Points on a hilly landscape, in no order, each with its height.
From any point a climber steps to the highest of the 4 points nearest to it. It stops when none of these is higher. Distance is the straight distance between rows; heights are no part of it.
gise height 4.60: [123 165 184 123  79 170 135 174 162 107 114 111 143 124  92 102 112 105
 152 111 111 193]
Zazog height 5.94: [161 161  99 129 208 123 112 120 133  91 130 167 102 143 104 140  78 109
 135 201 150 106]
Gadap height 6.33: [135 125  92 133 183  99  91 144 124 138 165 197 131 135 166 178 145 117
 112  87 124  96]
fer height 6.09: [ 72 101  79 161 110  73 109 150 154 141  76 126  85  38 138  96  98 152
 119 176  93 138]
loben height 6.18: [125  98 127 115 119 120 109 129 141 157 113  62 141 118 121 109  84 144
  53 131 127 132]
fusen height 5.84: [ 71 104  95 148 110  83 134 131  99 154 106 128  99  46 132 107 137 189
 160 124  77 138]
rozu height 6.19: [176 117 141 161 141 184 146  85 145  81  57 107 161 133  91 149 179 121
  93 148 142 100]
kisav height 6.46: [152 128  94 140 156 133  96 140 135 106 166 213 140 104 147 152 140  86
 122 102 134 122]
Zor height 6.21: [127 159 129 117 130 150 137 103  81 125 153 142 121 150 135 130 112 130
 140 120 100 141]
rozek height 6.35: [123 105 127 121 162 112 126 150 128 133 110 132  86 137 132 113  99 140
  87 203 128  91]
tede height 6.50: [129 137 101 120 134 102 151 119 126  61 142 171 169 129  73 137 113  78
 177 137 152 100]
todi height 5.86: [139 178 196 101 113 139 137 134 133 172  86  45 141 129 102 108  76 148
 107 202 113 137]
bavuv height 5.73: [116 137 174  95  93 118 128 165 150 141 157  90  94 131 133 100 120 170
 134  86 106 153]
bos height 4.86: [126 171 222 145 125 165 121 126 104 129  83  83 153 163 132 165 148 143
  76 156  93 129]
tar height 4.54: [150 183 216 159 133 163 118 157 136 156  80  86 159 136  81 146 133 114
  70 172 119 131]
nofek height 5.49: [120 122  94  87 157  99 128 139 107 123 189 167  89 130 130 119 160 181
 168  73 132 112]
Kibus height 4.11: [104 154 154  95 101 136 129 141  69 144 162  95 143 144 174 147 144 113
 155 144  92 130]
kub height 4.27: [ 81  64  79 124 130  54 141 157 137 151 139 154 121 102 131 126 130 170
 167 140 107 116]
mit height 4.80: [ 91  87 121  95  76  86 151 159 110 140 117 117 100  65 156  89 169 176
 189 101 109 123]
neb height 5.63: [138 129  61 106 180 113 109 115 173 124 134 182 129 112 174 149 108  90
 112  99 171 140]
dup height 5.52: [126 184 163 139 151 141 115  71  70  98 125 124  95 182 133 157 162 149
 106 155 148 125]
Fus height 5.38: [132 164  97  88 129 118 117 136 109 115 118 170 143 156 109 150  90 138
 139 169  99 137]
Mogav height 4.25: [153 155 182 143 107 183 145 150 125 140 102 133 168 119  99 156 120  97
 130 117  88 164]
mabe height 3.59: [120 195 173 131  70 171 133 171 173 116 127 101 147 135 102 109 125  83
 180 150 137 187]
Sopam height 2.99: [119 130  58 122  98 103 134 165 174 113 120 158  65 155 110  99 117 180
 152 101 140 143]
pomi height 2.53: [165 147 181 161 122 186 142 113  54 129 135 132 180 161 158 159 154 112
 123 116  90 145]
zomor height 6.55: [135 152 192 112  80 129 106 181 163 134 141  71  94 139 165  97 155 165
 138  30 112 159]
Fegif height 3.17: [ 93  87 116 111  90  91 155 123 110 147 141  95  95  97 138  74 153 193
 159  86 142 126]
Veti height 5.61: [ 84  83  44 127 111  73 122 199 161 155 147 182 102 159 155 144 134 142
 131 111 170 135]
rig height 5.13: [100 137 183 108  97 132 130 133 122 143 150  57 140 122 123 153 141 129
 107 102 118 144]
fur height 6.11: [136 115 137 149 154 136  82 143 163 131 100 119 142 145 169 124 109 101
  43 157 138 123]
firiv height 4.65: [133 177 139  92 103 156 126 132 159 129 134  72 128 117  98  80  80 124
 133 146 134 177]
pidaz height 6.20: [116 148 137  76 111 110 128 144 109 154 115 100 121 133 145 131  98 150
 130 166  98 108]
Zifa height 6.25: [135 140 168 121 128 127 114 152 110 152  96  73 141 134 121 121  78 122
  61 156 108 128]
fodon height 5.36: [125 144 139 119 146 124 137  90  86 149 138 113 118 154 162 139 147 147
 176 137 117 102]
nit height 6.08: [124 137 110 106 154  95 146 104  89 123 165 173 105 148 119 133 119 147
 173 112 123 125]
vif height 6.27: [120 104  95 110 125  96 126 145 131 138 127 151 117 139 152 126 105 155
 116 154 102 108]
guvo height 5.57: [162 156 179 186 113 188 138 132 133 149 113  96 201 111  89 140 118 103
  83 139 115 152]
gosi height 7.03: [110  73  79 125 184  62 125 138 161 143 166 158  96 113 140 139 118 173
 166 130 142 109]
laba height 4.97: [134 131 130 100  77 125 107 205 168 120 124 126 128 131  93 115 102 126
  74 100  86 180]
bab height 4.92: [ 87  85  82 118  60  89 119 199 147 153  78 117 122  89 130 113 113 142
 127 156 105 143]
numod height 6.83: [144 113 172 142 127 150 182  93  94  97 125 181 172 147 112 139 144  73
 205 131 159  83]
ven height 4.93: [164 152 148 159 181 166 112 143 100  88  95 186 115 120 114 131 130  76
 106 205 163 105]
mezu height 6.61: [162 135 123 148 148 144 121 117 139 136 108 114 142 135 111  96  84 100
  79 154 122 143]
sotul height 6.56: [145 165 117 152 142 136 130 107  72  88 156 169 135 120 124 140 137 112
 191 100 138 120]
boto height 6.17: [130 126 101  95 146 100 132 159 103 122 173 167 107 140 135 142 126 155
 150  98 108 133]
budut height 6.24: [167 134 116 177 172 128 126  92 131  80 106 137 175 120 101 115 130  86
 114 145 167  69]
pizet height 4.76: [107 110 130  73  74 111 112 189 139 154 115  93 128 100 129 128 102 135
 109 151  71 136]
Nida height 4.81: [112 116 142  91  88 100 128 174 107 132 170 139  98 131 160 112 154 152
 127  76 104 150]
Ruke height 5.71: [143 152 188 150 114 214 159  73 180  97 107  89 158 117 108 152 191 117
 131 137 111 140]
Bena height 5.68: [115 117 140  84  97 116 121 159  67 159 104  92 122  93 152 142 154 146
 140  88 100 130]
muz height 5.58: [101 111  50 107 145 105 133 141 185 136 155 180  94 131 123 123 104 124
 155 109 155 140]
Bipal height 3.18: [111 126 127 118  65  86 162 150 173 130 127 132  74 129 151  64 124 208
 176 104 129 146]
Giv height 7.05: [122 107 127 120 102  99 117 139 158 103 161 133  68 136 150  84 138 168
 119  49 118 131]
Geron height 3.41: [107 179 142  94  60 138 140 169 160 126 129 116 122 153 105 109 109 107
 185 161 117 175]
Gek height 6.38: [129 126 118 139 105 139 122 142 115 100 150 170 127 103 111 108 122 113
 124 102 118 159]
nevu height 6.01: [ 81  60  88 142 144  70 133 126 173 164  98 119 105  84 154  79  98 165
 117 149 139 108]
rifu height 5.79: [ 95  93 133 124  88 102 152 100 131 175 108  74 116  99 117 100  87 179
 133 152 135 125]
vopek height 4.16: [ 92  82  94 122 145  81 141 143 120 146 138 130 110  90 142 103 146 183
 177 119 126 101]
Sar height 6.63: [ 94  90  69  90  58  97 125 218 170 137 115 153  98 132 159 124 121 137
  85 110 133 126]
Lusof height 6.98: [179 105 171 107 114 169 186 107 106  87 117 143 183 148 100 144 133  75
 175 109 158  96]
Leta height 4.85: [126 131 147 108  83 126 111 163 186 123 153 104 113 113  97  83  90 143
 113  93 123 172]
Nukir height 6.81: [ 79  93  60 130 134  60 105 171 168 152  98 157 113  99 167 110 114 152
 139 176 126  87]
kopu height 6.68: [106  89 116 100 117 106 118 159 146 149 117 128 123 117 190 139 108 118
  97 125 109 106]
kuga height 3.00: [131 156 165 175 111 182 150 103 100  98 153  99 158 133 119 115 154  57
 192 140 134 138]
luza height 6.75: [161 125 148 138 106 159 131 112  93  90 142 170 156 121 122 136 125  99
 166  91 115 147]
faf height 6.76: [121  69  98 126 163  73 113 147 101 176 145 145 106  82 166 156 168 159
 152 111 130  71]
kepad height 5.92: [131 128 114 120 193 102 118 135 160 154 123 182  89 135 155 133 113 114
 104 191 166  77]
Pavol height 4.82: [133 167 150 137 122 150 142  44 120 111 115 104 144 148 120 132 156 153
 105 134 119 133]
Bamab height 5.25: [104 132 162  72  78 117 146 169  97 146 121  87 123 106 151 140 133 133
 155 119  79 144]
Mutab height 1.82: [102 158 162 126 102 165 135 156 123 118 190  68  94 156 137 110 128  96
 175 140 107 163]
noz height 5.72: [117  89  85 104 118 117 140  94 151 160 131 114 107 138 100  78  73 141
 121 127 144 152]
sim height 3.51: [116 144  84  94  90 104 146 163 136 119 110 168 100 170  84 117 114 145
 156 141 139 148]
vilus height 6.32: [126 130 103 112 168 113 105 127 169 154 113 156 114 129 185 113  89 118
  78 142 151 112]
nipof height 6.71: [146 132 118 163 165 146 107  99 113  99 136 153 118 139 138 158 150 137
  74 109 144 102]
teris height 3.54: [107 180 209 145 107 169 123 138 103 155 130  74 175 147 136 147 140 112
 125 147  89 140]
sigal height 6.82: [172 160 143 164 171 171 126  90  69  87 106 186 158 145 131 174 165 113
 144 120 131 114]
feze height 6.30: [126 125  99 127 124 143 110 125 148 146 128 129 151 131 137 105 100 105
  72 103 136 142]
mak height 6.12: [137 106  65 134 184 108 101 144 139 122 193 164  96 133 159 128 165 136
 129  27 154 135]
Muma height 7.02: [152 133 126 152 154 128 112 108  91  95 133 164 129 145 115 139 109 117
 108 130 113 123]
Fosal height 6.72: [156 151 131 145 185 141  95 129  96 127 146 172 141 147 135 167 125 124
 113 142 104 104]
lik height 5.80: [122 136  81 135 108 137 106 166 143 111 132 194 138 149 132 132 118 107
 101 123 112 141]
mereg height 6.41: [135 175 136 149 185 145 129  36 114  74 116 148 112 160 104 149 155 134
 148 170 155 107]
Nulog height 5.56: [192 142 155 173 141 182 143 133 127 111  62 103 151 116  80 128 126  88
  85 162 159 127]
risa height 4.64: [133 145 171 131 101 149 118 115 151 141 128  87 154 133  93 128 112 129
  72  96 106 178]
defu height 5.37: [100 116 157  92  70 134 126 114 154 156 146  37 150 103 118 135 158 172
  94  89 116 144]
vumak height 6.58: [118  86  86 113 138 106 102 121 119 140 181 128 117 117 160 117 163 149
 106  57 137 114]
sode height 6.69: [149 161 115 155 157 150 132  56 104  88 129 149 137 140 128 162 171 147
 135 108 147 100]
zepo height 2.90: [116 176 170 112 104 156 127 141 128 122 135 103 167 131 105 122  93  91
 162 156 103 173]
tato height 4.66: [ 92  69 105  98  54  80 151 164 140 158 129 119 106 103 126  84  97 164
 141 145 111 150]
vef height 4.50: [101 139 139  93  99 104 155 138 126 132 159 133  94 142 151  96 138 167
 176  91 111 161]
sipuf height 2.83: [ 98  93  84  98 131  90 153 144 140 138 166 165  74 129 147  99 149 199
 171  82 115 120]
kek height 5.59: [139 130 134  93  77 124 155 144 135 153 108 100 127 136 107  91  86 155
 151 186 108 157]
zuke height 6.52: [123 135 137 141 172 121  97  96 133 113 143 168 117 151 148 161 213 142
  59 142 134 101]
lapun height 3.86: [ 86 136 158 105  75 125 143 146 139 162 153  99  87 133 163  89 135 149
 182 123 117 160]
Veg height 5.43: [130 128  41 120 180  87 116 159 193 130 178 185  98 123 135 141 131 104
 176 106 165 133]
Lita height 6.36: [113 123  74 148 187 120 143  58 157 124 145 124  93 145 123 131 130 164
 115 116 158 110]
rolu height 6.85: [163  94 144 150 106 155 162 125 111  89 138 180 154 112 112 146 153  78
 166  91 150 117]
sete height 6.06: [145 157 173 132  79 133 162 112 121  88 122 160 175 155 100 105 132  65
 208 177 141 115]
vebiz height 6.42: [132 103  78 158 129 135 106 117 134  98 151 171 107  88 120 131 120  94
 105  71 159 132]
pebut height 6.22: [125  99  80 110 194  94  95 156 116 149 204 141 101 118 175 155 165 162
 132  74 128  85]
kaboz height 5.78: [128 126  73 114 107 116 132 133 169 120 148 146 101 126 122  94  98 111
 122 101 134 160]
tebe height 4.10: [109  64  87 122 202  53 116 136 131 157 189 148 106 137 145 138 165 178
 186 115 135 122]
divif height 2.72: [104 125 149 119  62 115 146 161 157 126 163  75  65 148 176  62 157 162
 200 115 123 140]
Zaru height 5.47: [130 145 190 126 123 123 122 146 116 133 117 105 162 144 109 140 110 131
  89 141  83 130]
zaker height 5.65: [177 142 148 182 160 174 122 100  89 113  91 193 126 137  99 183 186 112
  72 157 152 115]
gulen height 5.97: [138 108  87 151 207 103 130 115 123 132 139 152 103 137 133 148 107 148
 128 163 135 105]
tegag height 1.73: [141 182 164 134 184 161 145 103  76  93  99 161 111 137  72 107 125  79
 100 202 155 101]
bas height 6.44: [178 123 145 165 140 170 153  58 129  77  76 141 142 136 110 171 180 128
 125 128 149  92]
Gavi height 5.66: [107 121 136 105 122 128 133 105  84 142 166  94 124 116 131 114 152 167
  94  76 124 123]
tifo height 2.63: [137 150 152 145  95 185 138  89 109 119 127 105 172 120 119 152 166 109
 136  94 130 160]
geso height 6.60: [197  73 139 134 124 155 168 140 135 105 120 138 188 139  94 136 124  77
 126 125 138  82]
nibep height 5.91: [123 137 127  96  88 113 106 178  86 114 143 155 136 134 134 156 123 132
 112 122  71 129]
dotul height 3.01: [ 95 180 178 141 103 171 126 110 150 154 146  42 154 138 106 124 140 126
 114 131 123 174]
Nale height 5.83: [171 127 124 164 157 167 115 137 143 105  98 167 157 116 124 153  99  77
  99 155 126 117]
finu height 6.03: [135 112  80 143 211 115 109  74 138 125 148 125 110 149 125 170 165 177
  96  91 138 100]
Nel height 7.01: [169 125 138 158 140 163 110  88  82 111 140 148 163 125 122 163 167 127
 111  72 112 130]
beki height 5.51: [ 93  90 115 143 218  50 111 162 161 151 126 176  79 114 172 152 150 147
 127 179 158 101]
gedo height 2.74: [ 93 183 177 154 128 186 112 114 138 136 141  37 154 173 115 134 118 107
 115 201 132 149]
fina height 3.36: [169 179 135 118 134 142 123 149 107 113  99 143 148 154 110 138  96 100
 114 180  87 144]
vude height 6.07: [125  89  90 122 191  62 102 152 168 189 168 166 110 112 183 170 153 149
 131 116 136  87]
Ded height 4.96: [ 83  84  94 171 201  72 104 132 119 151 121 126  99  67 164 133 164 185
 153 131 139  67]
gulir height 5.48: [120 100 137  99  95 127 120 139 105 152  95  57 121  81 159 135 148 152
  78  87 113 125]
Parab height 6.93: [109 110  76  93 139 109 113 150 169 153 150 158 123 121 188 132 116 132
 115 105 129 111]
depem height 5.31: [150 151 153 149  97 174 149 120 135 107 111  87 180  84  70  98  89  90
 129 114 144 150]
gak height 6.73: [105 193 223 124 133 155 135  94 116 135  92  78 119 168 115 132 133 116
 109 207 124 119]
beba height 1.18: [162 185 161 132 123 149 136  95 121 106  96 106 165 115  89 113  92  94
 159 189 140 129]
sigas height 6.37: [118 129 176 103  89 147 115 161  88 133 142 116 151 122 133 122 149 137
 118  78  75 156]
lavof height 3.72: [144 141  93 101 124 120 144  78 140  91 132 130 131 119  93 102  69 120
 161 155 148 141]
sideg height 6.00: [147 137 137 135 121 148 100 176 137 146 116 120 174 108  98 124  75  90
  78 131  78 167]
Berod height 6.49: [129 139 103 105 172 100 114 135 108 118 160 186 124 144 147 172 126 132
 158 132 103  99]
fis height 4.26: [ 85  80 119 107  66  79 157 153 177 156 136  97 106 100 109  44 100 181
 152 131 136 149]
zam height 7.12: [109  98 124 106 101 101 135 150 111 152  83 111  97 116 135 118  86 139
 122 189 103 109]
Pitag height 6.70: [157 129  91 134 158 135 124 129 132  99 134 165 160 116 129 125  86  75
 128 135 126 135]
fudig height 2.71: [118 185 124  98  81 135 136 131 127  95 135 150 133 134 107 119 124  88
 189 144 134 160]
nuv height 5.46: [112  77  90 112  86  98 134 188 121 164 100 112 111  52 138 114 115 155
 140 117  85 135]
div height 6.26: [159 126 132 159 110 160 119 138 136 122 115 126 167 105  96  89  93  75
  80 121 126 150]
kisi height 4.31: [144 141 193 165 102 187 155 138 130 125 122 100 158 123 118 142 147  69
 181  98 129 160]
Zuga height 6.54: [146 111 102 157 141 159 136  60 142  85 109 143 166 105 108 146 169 139
 110 100 160 114]
Famo height 6.62: [143 156 134 128 157 143 124 118  54 121 155 176 138 158 154 146 138 137
 166 123  91 108]
fave height 6.43: [146 170 124 138 205 116 126  82  75 107 137 166  98 166 122 155 137 158
 143 141 151  91]
Sudin height 4.08: [114  81  75 120 183  87 138  92 149 157 165 115  99 141 155 124 157 187
 136  85 165  93]
Zufuz height 3.74: [126 159 142 141 133 141 131  50 116 129 132  97 133 147 117 121 116 130
 155 152 148 148]
fala height 4.41: [116 103  45 115 194  85 130 144 182 133 179 172  69 141 124 120 154 152
 166  79 164 143]
bufe height 4.53: [135 148 200 159 121 186 126 105 103 106  88 141 145 144 125 187 210 146
  79 151  98 123]
tuta height 5.35: [134 156 200 158  80 194 147 143 160 141 116  97 155 116 120 121 132 110
 163  85 115 194]
bokos height 5.16: [167 139 141 128 125 161 138 110 113  89 107 142 171 117  76 121 100  89
 157 144 141 134]
betur height 3.81: [100 147 172  99  84 145 116 164 114 146 147  82 122 144 159 123 136 101
 169 146  82 170]
vid height 6.14: [114 100 103 114 147  99 140  84 108 144 155 106 123 144 137 114 139 154
 115  89 119 109]
gubig height 6.88: [113 173 200 183 102 222 138 161 154 161 151  73 163 140 101 164 133 102
 143 115 120 162]
binal height 3.71: [124 174 221 167 118 174 129 106  82 134 109  83 168 163 156 164 167 113
 118 157 107 127]
vil height 5.54: [102  91 138 108  79 110 146 110 147 164 146  50 103 117 124  93 111 166
 125 102 144 139]
fudav height 4.14: [ 88  78  70 112  60  78 136 180 111 133 113 147 114 120 125 136 128 171
 156 149 109 129]
datev height 6.23: [140 117  78 137 123 116 111 154 182  95 141 175 105 113 151 106 132  94
 126  70 159 164]
vevak height 5.62: [123 106 136 111 163  99 121 116  88 130 133 145  94 139 167 155 134 177
 145 168 119  67]
kezeg height 5.74: [124  87 111 116 120 124 148 114 154 149 137  94 129 124 145 103 127 162
  96  88 142 127]
neri height 6.66: [184 103 146 149 113 187 168  80 101 103  99 142 167 139 103 183 169 102
 149 108 147 103]
niro height 5.00: [120  86  90 126 203  66 141 124 167 168 166 157 117 143 176 151 142 155
 128 106 169 107]
Valok height 5.67: [135 115  93 105  96 126 119 182 196 102 146 140 109 129 157  95 108 125
  87  79 128 155]
zun height 1.25: [ 93 160 177 167 109 193 125 130 119 106 182  52 130 152 104 123 126  67
 153 151 110 162]
buvir height 6.34: [105 120  55 106 138  95 121 165 152 133 142 181 118 147 139 162 111 131
 139 132 122 127]
Ledu height 7.13: [139 156 173 158 107 222 148  96 166 141  93  76 204 119  76 153 153 120
 119 122 146 144]
Garom height 3.14: [119 178 185 153 123 181 123  75 152 136 115  74 166 151 124 148 164 123
 118 164 128 172]
Kot height 5.76: [103 107  96 103  51  82 143 174 141 150 116 139 126 135 111 127  87 156
 118 170 109 134]
mavi height 5.01: [115 142 149 116 112 132 126  72  98 150 119  66 129 146 155 135 130 172
 118 140 147 120]
tadez height 5.69: [126 101 110 131 141  87 122 121  84 147  92  89  91  97 153 146 142 182
 115 109 128  77]
pil height 7.11: [108 130 124 105 115 116 141  89 124 149 151 110 120 136 128 103  88 145
 141 117 123 173]
Vifet height 5.53: [129 150 143 155 149 150 114  81 100 108 100 119 118 153 116 137 143 144
  79 159 136 126]
Vus height 6.05: [149 148  60 119 142 113 122 138 147  99 131 171 116 145 102 167 101 116
 161 150 140 127]
nogi height 4.83: [ 77 125 162 107  82 114 142 106 128 157 138  38 115 134 128 104 145 170
 126  99 151 162]
sov height 3.10: [103 100  47 128 189  72 138 153 214 176 146 175 119 145 131 147 123 151
 164 166 164 130]
vav height 6.89: [ 94  71 109 115 134  83 129 128 123 171 139 105  99 114 165 109 138 177
 120 102 131  84]
zugi height 5.23: [ 97 100  93 137 161  83 145 102 107 166 159 123 107 130 149 129 134 189
 154 110 141  95]
neku height 5.93: [125 115  55 118 192  98 128 111 163 136 156 168 112 136 133 134 105 115
 143 123 161 112]
gogig height 5.33: [112  80  67 119 145 110 139 107 182 158 154 136  86 129 134  87  91 123
 106 105 163 132]
muk height 4.01: [146 177 169 169 134 171 129  47 105 100 107 101 141 147 133 141 157 118
 127 168 134 131]
dodi height 5.96: [ 83  65 108 139 134  96 121  93 102 158 104  94  80  98 147 114 137 178
 112 124 142  92]
vez height 0.48: [144 187 148 138 135 148 136 111  96  93 114 159 151 150 124 157 125  78
 186 178  77 150]
tenid height 2.30: [172 158 177 147 102 174 168 124 140 117  94  78 195 119  87 112 121  75
 154 147 156 124]
futi height 6.53: [147 139 118 165 170 118  94 108 143 126 123 170 120 145 167 140 128 120
  78 128 154 108]
repi height 6.78: [151 140 154 151 156 158 114 101  69 103 126 153 146 166 138 155 177 150
  94 108 117 112]
relir height 3.47: [149 160 170 100 108 133 133 120 109 144 113  96 142 153 115 109  89 131
 136 193 101 151]
Gisef height 5.29: [124 134 141 114 186 120 118 100  98 122 104 153  75 153 106 128 125 130
  84 187 144  85]
kof height 6.74: [140 130  99 152 165 141 129  56 111 115 135 143 114 144 129 146 128 135
 100 121 147 110]
gizo height 6.79: [160 111 149 133 110 155 157  96  83  98 131 159 153 135 129 148 186  82
 184  64 139 123]
bup height 4.78: [103 111 148 105  84 111 143 126 128 151 145  56  88 112 141  86 157 163
 161  87 142 129]
vun height 5.99: [166 116 127 158 123 143 135 106 136  96 107 111 180 105  97  90 116  79
 116 133 152 109]
dozop height 6.39: [167 146 113 150 140 116 151 135 103  65 107 197 190 137  92 148 125  85
 167 183 134  82]
duzer height 2.32: [166 167 187 157 144 161 121 122  80 121  84 150 154 155 108 146 129 106
  94 153 112 121]
Dak height 2.26: [137 165 133 122  72 126 152 141 142  88 111 130 164  99  70 103 119  70
 175 148 142 162]
zigal height 5.55: [127 111  96 136 223  83 132 136 127 152 170 144  86 141 138 161 130 184
 144 134 144  88]
muf height 4.07: [ 85  89  51 141 163  50 116 179 184 171 152 180 109 143 163 178 153 157
 170 156 160 113]
Vaka height 6.51: [153 113 106 143 154 146 125 127 109  90 163 185 124 123 124 130 146 111
 143  66 137 121]
nonan height 5.82: [130 128  52 106 144 109 112 155 178 102 144 189 101 119 110 149 123  87
 150 109 162 121]
Sama height 6.02: [127 109  69 121 176 117 111  93 167 150 139 143 109 116 164 114 106 131
  91  87 164 108]
sizez height 5.81: [108  95 136 118 119  95 127 107 113 147 125  82 121 129 136 123 108 169
 106 138 119 108]
Pav height 5.42: [111 129 154  78  88 122 131 146 133 141 140 119 108 144 123 101  95 143
 117  96 112 165]
Lasu height 4.18: [192 133 162 156 134 187 138 159 103 128  86 121 173 132 101 145 111  82
 113 151  98 144]
lemaf height 6.65: [149 190 167 118 148 153 111 127  84 122  83 105 139 142 113 119  82 104
 116 193  97 144]
gatek height 6.16: [106 101 101 134 156 110 111 110 141 137 116 123 101 149 157 113 109 152
  70 154 143  96]
kep height 5.64: [146 147 136 118 113 132 129 130 136 122 127 106 149 115  99  88  83 107
 126 120 126 180]
kepuz height 5.44: [ 99  82 105 127 105 122 105 148 133 168  97  60 106  63 178 128 138 134
  62  79 111 109]
kegi height 5.75: [191 143 141 189 169 164 123 106 123  97  93 154 132 114  95 136 151  75
  86 168 164 103]
fasab height 5.60: [112  80  92  78 103  93 122 192 121 139 141 150 111  97 150 121 145 143
 121 102 101 116]
nam height 6.28: [137 124  86 141 215 102 104 113 156 129 139 177  93 141 146 135  94 108
 105 157 162 109]
zon height 5.27: [171  98 166 144  97 174 143 133 133 119 101 110 168 110  79 132 130  88
 142 105 144 153]
pebo height 6.10: [132 104 115 107  98 127 125 132 166 170 119  72 131 111 106  78  61 145
 103 154 133 149]
Nabu height 4.67: [109 157 131 137 115 132 136  74  92 122 160 112 135 158 163 106 148 120
 155 107 123 161]
relik height 4.46: [114 153 120  70  82 116 124 153  98 148 119 150 142 166 113 113 108 135
 147 171 113 164]
fos height 6.13: [177 122 127 173 156 137 146  85 143  86  62 148 163 140 100 138 180  94
  94 158 186  55]
nezis height 6.67: [158 115 121 142 110 143 135 128 112  78 108 171 177 118  81 133 127  61
 176 145 134  93]
gol height 6.59: [120 151 192 119  75 143 118 155 117 124 158  87 123 148 134 109 162 125
 155  89 129 167]
Guv height 6.45: [152 122 141 164 151 148 112 111 119 110 116 141 133 146 135 139 130 126
  44 129 117 106]
bur height 3.15: [129 151 160 147  96 174 136 107 105 121 139 112 139 134 118 118 144  87
 175 110 136 180]
Zuvu height 5.70: [167 162 128 134 153 146 115 118 110  88 110 167 158 128 105 120  98  85
 119 164 114 119]
Mib height 6.80: [127 129 129 109 215  82  89 112 188 172 127 170 122 123 188 172 123 137
 104 122 163 106]
gaf height 6.64: [120 106 118 106 132  97 102 129 118 122 160 148 129 125 177 145 128 142
  84  96 112 104]
pamop height 6.04: [101  80 137 111  72 102 123 168 151 152 135  71 102  91 133 111  92 140
  78  98 113 147]
Riv height 6.57: [143 169 157 154 184 136 136  68  85  93 115 150 115 157 130 139 134 109
 173 134 154 107]
mokob height 3.67: [108  99 125  93  59  93 129 186 147 138 132 115  78 100 154  81 141 175
 136  69 113 129]
sirid height 5.77: [158 111 135 158 110 163 123  96 155 107  85  79 177 117  88 120 142 102
  88 128 144 146]
Zur height 5.98: [125 154 167 145 181 167 131  72  84  92 122 192 100 172  78 170 187 128
 103 166 145 112]
Povaf height 5.95: [110 102 117 124 163 107 102 121 107 131 116 128  97 132 158 155 157 153
  64 139 147  57]
mipun height 6.48: [100  69  80 111 120  96 111 123 155 177  99 108 109 115 197 104 117 136
  75 105 158  94]
zinen height 5.24: [162 133 145 137 105 148 121 173 115 107 131 167 161 124 109 121 111  94
 108 121  79 171]
Temel height 6.29: [115 127  94 118 208  73 100 149 159 165 135 166 103 128 190 168 133 130
 134 144 144  93]
papok height 6.96: [146 137 145 125 123 126 127 142  72 126 155 147 153 139 160 145 147 117
 125  84  76 138]
gati height 2.75: [ 99 153 170 131  96 159 134 108 115 147 165  72 135 147 149 124 130 114
 139 140 132 164]
kerum height 5.90: [ 99 125 195 125 113 144 108 139 110 157  44  34 109 107 130 147 118 150
  95 168 109 114]
dafog height 6.40: [156  96  91 150 133 126 124 107 146  87 122 163 160  98 120 135 117  59
 119 117 176 101]
galeg height 1.34: [134 188 150 138  93 164 113 139 117 105 116 143 162 131 109 144 117  67
 193 180 106 160]
Bera height 6.31: [147 141  92 119 136 129 116 144 114  97 136 191 141 119 104 158 123  97
 151 149 110 130]
Buduz height 0.72: [170 152 196 140  71 176 168 204 166 117  89 107 174  99  59 117 131  80
 176 123 149 145]
Mikas height 5.50: [136 153 155 150 110 177 133 135 161 131 106  66 186 100  68  95  94 101
  86 146 149 154]
Fum height 5.87: [ 85  66 129 121  90 113 128 150 128 177 125  61  96  63 139  91 118 171
 117  82 127 137]

Call two points neighbours if one is among the 4 nearest of the other. Go from one point of each pair to the other, from neighbour to neighbour, staying as high as possible. Name the lowest point that can't be avoided.
Muma, Mib | vilus
Sar, zam | Valok
gol, Lusof | sigas
vav, pil | Zor
zam, Lusof | vif
Muma, Nel | nipof
vav, Parab | mipun
Muma, papok | Famo
